Each row is a point on a tangle of strands that fork, close into loops and nearly touch. The rows are in no order.
Points whose rows are less than 131 apart are linked; no others are.
K58: [-42  19  11 -66 -90 -65 -58  36  -5 -15 -12 -31  15 -42  -5 -68  42 -18
  -8  43 -19  45  45  -9]
K941: [-14  61   9 -74 -45 -75  56  34  13 -43  40 -31 -10 -33  51 -27  54   7
 -15  32  13  -6  40 -53]
K152: [-23 -52 -20  -9  74  39  18 -39 -12  16 -14  22 -35 -18  -2   7 -27  -1
   2  18 -54 -32 -67  68]
K214: [-71  23 -27  42 -54  -2  67  71  20  37  -1  37 -17 -37 -34  41 -78  11
 -65  31 -25 -59  41   6]
K900: [ 62 -45  61  17  32  63  27   4  32  -5 -18   5   0   9 -33  -5  -3   7
   0  41  -8  15   2   4]
K965: [ 12  24 -24 -28 -40 -55  50  29  28 -30 -21  -3  -1  32   8  37  -2  11
 -31   7  57  -9 -25 -39]
K160: [-17 -36  58  24 -29   7 -30  -7  33  13  57 -31  20  21 -13  -3   3  -9
 -32  18 -47  11  43 -36]
K813: [ 64  29  33   2  17  44  32  35  34   8 -29  21  19 -11 -52 -13 -21   9
 -11  38   9  27  10 -18]
K83: [-31 -66   8   2  25 -22 -32 -28 -27   3  28 -38  -7  -6   3   3  20 -41
  29  13 -19  40 -14 -12]
K151: [ 35  -6  28  27  39  38   8  -8  23  19 -20  11 -31  -4   1 -13 -17  -8
  26 -47 -18   0 -53  37]
K118: [-66  31 -20 -13 -24  -5 -46  31 -36 -16   6  34  -1 -27  -7   0 -53  37
 -42  26 -17  -6   4  46]
K694: [  3 -42 -34  -7  47  44 -19 -35 -25 -19 -59  -4  18  -5 -34 -19  14 -55
  69  16  -4   1 -98  45]
K529: [-32  58 -40 -40 -26 -92  37  -2  34  19  46 -10   4 -51   6 -37 -31  36
 -28 -18 -34 -45  54 -44]
K923: [-24  27 -76  -7  -1 -46 -12  16 -28  -1 -16  25  14 -28  50  20   0 -36
  28   3  15   4 -31 -29]
K842: [ 15  20  47  -7  -8 -20   8   7   3 -42  15 -33 -15 -49  50 -44  13  -5
  33  23   2  43  23   6]
K459: [ 13 -54  -4  23  34  59 -20  -9   8  48  38  -9 -13  16  13 -12 -15 -22
  18 -62 -62 -27 -50  16]
K709: [-22  28   3  56 -11 -26   0 -12  11  11 -18  -9 -56  29   2  14  24 -30
   1 -70  41  -9  -5 -12]
K318: [-77   8   1   8 -73  17  -1  77   9  36  -8  18  26  -1 -41  23 -22 -24
 -53  63 -22   4  55   7]
K689: [-13 -12 -63 -30  14 -37  -8  -4 -18   1 -32  19   9 -40  24  18  26 -55
  45  37  -1  37 -83   6]
K485: [ 61  30 -12 -38  12 -22  94  13   0  11 -56  35 -16 -27 -17  -6  -8 -12
 -11  33  51  54 -36  25]
K338: [-51 -15  60  51 -41 -34 -25 -12  31  -7  50 -29   4  32  45   6  16   9
 -36 -30 -26 -33  27 -15]
K818: [-11  19  39  17 -22  13  31  43 -15  -7  -4 -16  12 -11 -22  31 -18 -21
  -9  -4   2   7   3  26]
K465: [ 60 -63  55  50  28  74  -5 -35  29  11  24 -23  -2  17   0 -41  -9  12
  28 -12 -18  14  10 -30]
K65: [  4   2  -1 -40 -47 -17 -47  -6 -25 -18  -2 -31 -17  17  -5 -10   5  -4
  -2 -21  25  29  -8   6]
K682: [-29   6  -9  87  -8  21 -20 -16  32  44   3  13 -25  54  15  35  -1  -7
 -11 -71   2 -48  -7 -28]
K482: [-45  26  43 -82 -59 -51 -44   0 -22 -49 -19 -50  41 -12 -41 -58  34   4
 -12  76  -6  31  59   7]
K164: [ 62  34  28 -29  -8  -8  61  39  22  -4 -31  18 -14 -14 -22 -29  11   7
 -16  43  15  58  19 -12]
K791: [ 34  21 -13 -13  11  16  25   2   8   6  17  12 -66 -12  21 -15  -9   6
   4 -40   4  14 -36  17]
K558: [-72 -14 -35  22 -26  15  15  29   0  46  40  26   1 -20 -33  29 -91  27
 -51  -5 -49 -80  28  18]
K972: [ 27 -26 -51 -10  48 -15   4 -44 -16  -5   6   1  11  65  22  48  40  -3
   8 -16  48  20 -40 -11]
K272: [ 50  37 -16 -14  12 -46 -13 -27  29   6 -44 -21  30  19  12   0  37 -31
  41 -29  28   9 -25 -38]
K5: [ 28 -14 -42 -25   0  13 -11  -8 -25 -24 -62  -3   2 -25   3 -22  20 -53
  70  24   8  51 -73  12]
K332: [ -3 -56  34  -4 -28  74 -20  40 -21 -23 -34 -15   9  12 -58 -14 -20 -24
   2  66   0  30  -8  65]
K906: [-42 -19  -3   3  77  64 -13 -16 -29 -17 -14  47  10 -18  -4 -10 -25  12
  15  56 -53 -11 -27  84]
K222: [ -6  19  64 -25 -28  18   2   8 -53 -46   7 -15  57  -3 -73 -13  10  13
  -6  27  18  18  76  -4]
K124: [-39 -10 -22  18  -9  27 -25   3   6  29  37  -2   8  28 -13  28 -72  32
 -38 -29 -72 -52 -23  24]
K607: [ 19 -35 -83 -55  74  48  -5 -47 -37   2 -16  32 -25  17 -35  -7  19  -3
  37 -30  22   0 -61  13]
K835: [-86 -32 -99  20  26 -34 -18   7 -35  30   4  27  60 -27 -29  62 -49 -13
 -10   6 -16 -63   4 -15]
K89: [ 18  77  37   5 -18  16 -23   5  10 -22  36 -29  20  38  61 -12 -13  57
  -5 -73  15 -63  25  -4]
K243: [-52  28   7  70   8 -22 -17  39  20 -13 -59  39   8 -19   7  18  15 -32
 -11  45 -25  -5  11  -2]
K22: [-30  12 -34 -28   0 -87  45  -9  17  37  39   2 -34 -53  19   1 -17  29
 -32  18 -37 -14  37 -15]
K44: [ 94 -10 -15 -18  40  16 -51 -37  10 -38 -47 -19 -21  52  28 -12  16  51
  36  15  32 -18 -71  28]
K672: [ 40  59  55  16 -24  18 -31   5   5 -51 -12 -35  41  43  25   5   4  54
  -5 -31  30 -34  20 -11]
K68: [-29  -7 -24 -28  27  33 -42  19 -53 -27  -5  19  12 -20 -17  -6 -18  17
  -5  56 -10  18 -26  58]
K292: [ 45  54  -1  27   2   2   3  12  16  18  23  -6   3  38  51  26  -1  20
  23 -81  33 -45  -4  -5]
K219: [ 56 -31  46  27   8  47 -60 -39  21  -3  38 -33 -18   0   8 -66  12  29
  -7 -13 -26  21  14  -6]
K407: [ 56  35  43   1  23  -6 -39 -11  12 -32 -11 -29  70  44 -22 -22  15  25
   4 -33  28 -16  37 -39]
K648: [-61  22  -3 -23 -50 -48 -21  35   7  16   6 -12  30 -39   1 -37  17 -21
 -33  11 -40   4  64 -23]
K704: [-42  36  24  -8 -41 -16  33  19  34  88  34  11  52 -49 -44 -33 -39  23
 -41  -4 -72 -26 100 -33]
K428: [-18  19  -9  -8   7 -67  11  37  12  10  -5   0  39 -35  59  28 -22 -23
  21  33 -30 -15  -5 -20]
K269: [-68  -6  27  20  -5   4 -26  55   9   9 -45  15  45 -19 -21  22  -7 -48
  -8  79 -37  19  42  -1]
K429: [-48  30 -45  -5 -49 -51 -40  -6  -1   2 -24   0  -6  -3 -42 -10  46 -34
 -17 -20  38  33  18 -61]
K288: [-60  33 -32  54 -23 -31 -23  12  34  -3 -23  20 -46   6  -3   9   8 -13
 -17  -6  -4 -14 -17   5]
K924: [-27 -36  49  17 -24  46  10  20 -36   0 -12 -18   0   9 -51  27 -26 -40
   0  11  -8  32  -7  61]
K817: [-72 -12 -88   8 -24 -78  -6  -6 -16  35  33  11   9 -22 -10  33 -39  15
 -24 -13 -10 -60  35 -33]
K405: [ -4  38  54   6 -43   1  52  55  -8   2  29 -21 -11 -37  23  16 -22 -19
   5 -28   3  -2  21   1]
K233: [103 -15  11   0  40  25 -37 -52  20 -11  -8 -51 -19  81  45 -19  -9  50
  59 -34  21 -39 -50  40]
K129: [ 15  -4  10  -9 -26  31 -55 -16 -29 -47  -4 -15 -39   2  -4 -48   0  14
  16  -9  22  51 -27  17]
K174: [ 45 -26   0  30  30  43 -17 -28   5 -41 -28  47 -83  19  39  -3  35  16
  -1 -13  50  21 -62  19]
K756: [  0  23  -9 -33 -22 -42 -13   4  11 -21  18 -14   3  21   7  -1   4  34
 -41  -2  20   4  25 -32]
K249: [-28 -68  28  18  10  27 -45   6  38   0  18  -6 -12  23 -22 -12 -20  -2
 -37  21 -71  17  -6  10]
K928: [ 89  33 -32   6 -15   3  -2 -31 -12 -26 -58   6   5  74  50  12  59   9
  68 -52 112  15 -37   6]
K921: [ 52  31 -28 -26  14  16  15   1 -34 -12  17  31 -14 -23  38  -3  -3  32
  21 -25  47  22 -26   1]
K313: [ 33 -40   0   8  33 -13  31 -10 -10 -22   4  35 -30 -16  61  27  38 -18
 -13  46  27  47 -13 -17]
K940: [ -4  58   5 -48 -35 -38  27  13   3 -55  50 -17  -8 -51  81 -21  29  18
   0  18   9  23  22 -17]
K711: [ 47 -32 -27  -4  76  12  26 -64 -11  63   5   9  -6  39   7  31  40 -22
  40 -56  31 -20 -36  -9]
K995: [-42  69  -8 -15 -73 -39   3   9 -11 -20 -19  12 -20 -20 -37 -30  40 -18
 -16 -20  40  37  55 -27]
K261: [ 46  20  54  10   3 -20  96  13   5  11  29   2 -29 -17  35  37  12 -11
 -11 -23   1   2  12 -21]
K331: [ 20 -14   1  45  19 -11  58  22  33  38  21  17 -13  -6  69  50  -8 -19
 -12 -14  -8 -35   1 -39]
K366: [ 13 -77   8   8  60  94 -27  -7 -14 -10 -55 -13  19 -13 -30 -25  19 -39
  44  40 -34   0 -54  49]
K392: [  1  47  29 -34 -65  -9  -5   6 -33 -30  17 -15   9  -8 -72 -43  26   4
 -28 -31  37  36  78 -19]
K742: [-32  13  47 -28 -23  20 -29  10 -20  19  13  -2  70 -12 -72 -26  -9  14
 -43  13 -40  -2  94 -19]
K984: [ 44  15 -42  -9  22 -21 -13 -24  12 -14 -34  -3  22  73  45  43  45   4
  27 -30  73 -12 -11 -19]
K806: [ 42 -32  -1   4  16  80 -49 -29 -23 -14  21  -2 -35   5 -37 -55  -2  33
   9 -28   8  14  -6  32]
K133: [ -1 -51  -1  -1  -1  33 -47 -11  29  31  29 -13 -16  39 -23   0 -38  19
 -28 -15 -61 -11 -51  14]
K568: [ 61 -12  26  19  38  44 -59 -34  20  -4  -6 -41  30  59  -7 -22   9  34
  34 -65  23 -28  23 -20]
K551: [-38  17   9 -27 -26  33 -23  22   6  69  26  36  49 -47 -72 -40 -33  17
 -37  11 -73  -3  80 -27]
K462: [ 13 -99  21  -2  16  94 -24  28 -23 -11 -15 -14  16 -20 -44 -22 -18 -35
  55  58 -19  31 -12  48]
K488: [ -4  38 -64  -8 -15  10  -9  33 -38 -17  11  47 -14 -39  -7  14 -32  39
  -3 -13  19  -2   3   8]
K235: [ 15  11 -54 -26 -15 -37  66  19  -2  -7 -38  20 -13  25 -21  36   4  -8
 -12   9  51  30 -49 -14]
K521: [ -7 -12  44  41   2 -30 -20 -17   8  -8  39 -41 -14   1  50  19 -15 -13
   6 -44 -17 -10 -22  15]
K273: [-71 -36 -65  21  59  17  -6  -9 -28  41  22  44  36 -25  -8  47 -30 -21
   3  -4 -33 -41 -11 -12]
K14: [ 68  14  15  36  -5   3  21 -35 -14 -56 -55  20 -25  42  20  -8  53  20
  42 -21 116   9 -16   1]
K752: [ 67 -11   9  30   5  19  -1 -63   3 -50 -31   2 -81  64  40  -7  61  20
  21  -6  85  36 -46   1]
K204: [ 10 -39  48  27  19  -3  24  -5  -9  -5  15 -29   3 -36  16 -25   2 -43
  41  26 -33  53  10  16]
K948: [-85   4 -22  -6 -88   9  45 108   1  29  27  19 -13 -30 -14  38 -44  -3
 -72  68 -15 -37  77  -8]
K468: [ 59   9 -17  29  42  -1  40 -43  13  63  11  10 -26  54  26  17  15  22
  27 -81  24 -32 -18  -2]
K837: [-20  85  -4 -68 -64 -62  61   7  36  -6  63 -31 -12 -32  24 -31  32  39
 -40 -24  -3 -39  78 -46]
K720: [-15 -35 -59 -45  68  27  15 -40  -7  17   5  27 -11  15 -31  30  -9 -13
   0  -5  -2 -21 -67  30]
K645: [ 95 -27  44  24  52  34 -30 -52   9  -4   9 -34  28  50  24  -3 -18  47
  67 -45  21 -34 -23   5]
K228: [-63 -63 -49  -2  33 -14 -28 -19 -25  36  12   3  24 -14 -29  19  -3 -42
  -4  17 -51  14 -11  -4]
K983: [-25  17 -10  -2  45 -59  25 -20   9  31   0   5   7 -50  18   5 -30  -1
   7   6 -45 -14   3  12]
K625: [ 11 -47   0  67  57 -23  83 -26  24  41  -8  31 -14  -6  56  63  -3 -15
  -6   6 -17 -23 -51   1]
K787: [ -3 -43  32  39  52 -14  49 -34   5  -6   0  34 -16   7  14  49  22 -14
 -10  26   7  13 -16   3]
K518: [-41  18  74 -54 -47 -40  16  -7 -17 -43  -4 -34  26 -10 -63 -18  32   0
 -31  73   5  28  91   1]

A fork is a point with three links, a tip a point with one. Leave the first point through the second and follow the links. Name the first fork or tip that comes.
K152 / K906 -> K133
K984 / K972 -> K44
K124 / K558 -> K682
K332 / K924 -> K313
K462 / K366 -> K817
K568 / K407 -> K984

A piece is all that can be reached along the links. How many separate loops has the piece of each point below (a circle has one, a figure eight two, a Y none), and how many tips (points with one link)?
K791 -> loops 0, tips 3
K689 -> loops 0, tips 2
K58 -> loops 0, tips 3
K806 -> loops 1, tips 0
K292 -> loops 0, tips 3

Name the points in between on the shortest way along the links from the first point to the second, in order.
K429 / K704 -> K995 K392 K222 K742 K551
K645 / K928 -> K568 K407 K672 K89 K292 K468 K711 K972 K984
K366 / K529 -> K694 K5 K689 K923 K428 K983 K22
K521 / K488 -> K338 K160 K249 K133 K459 K151 K791 K921
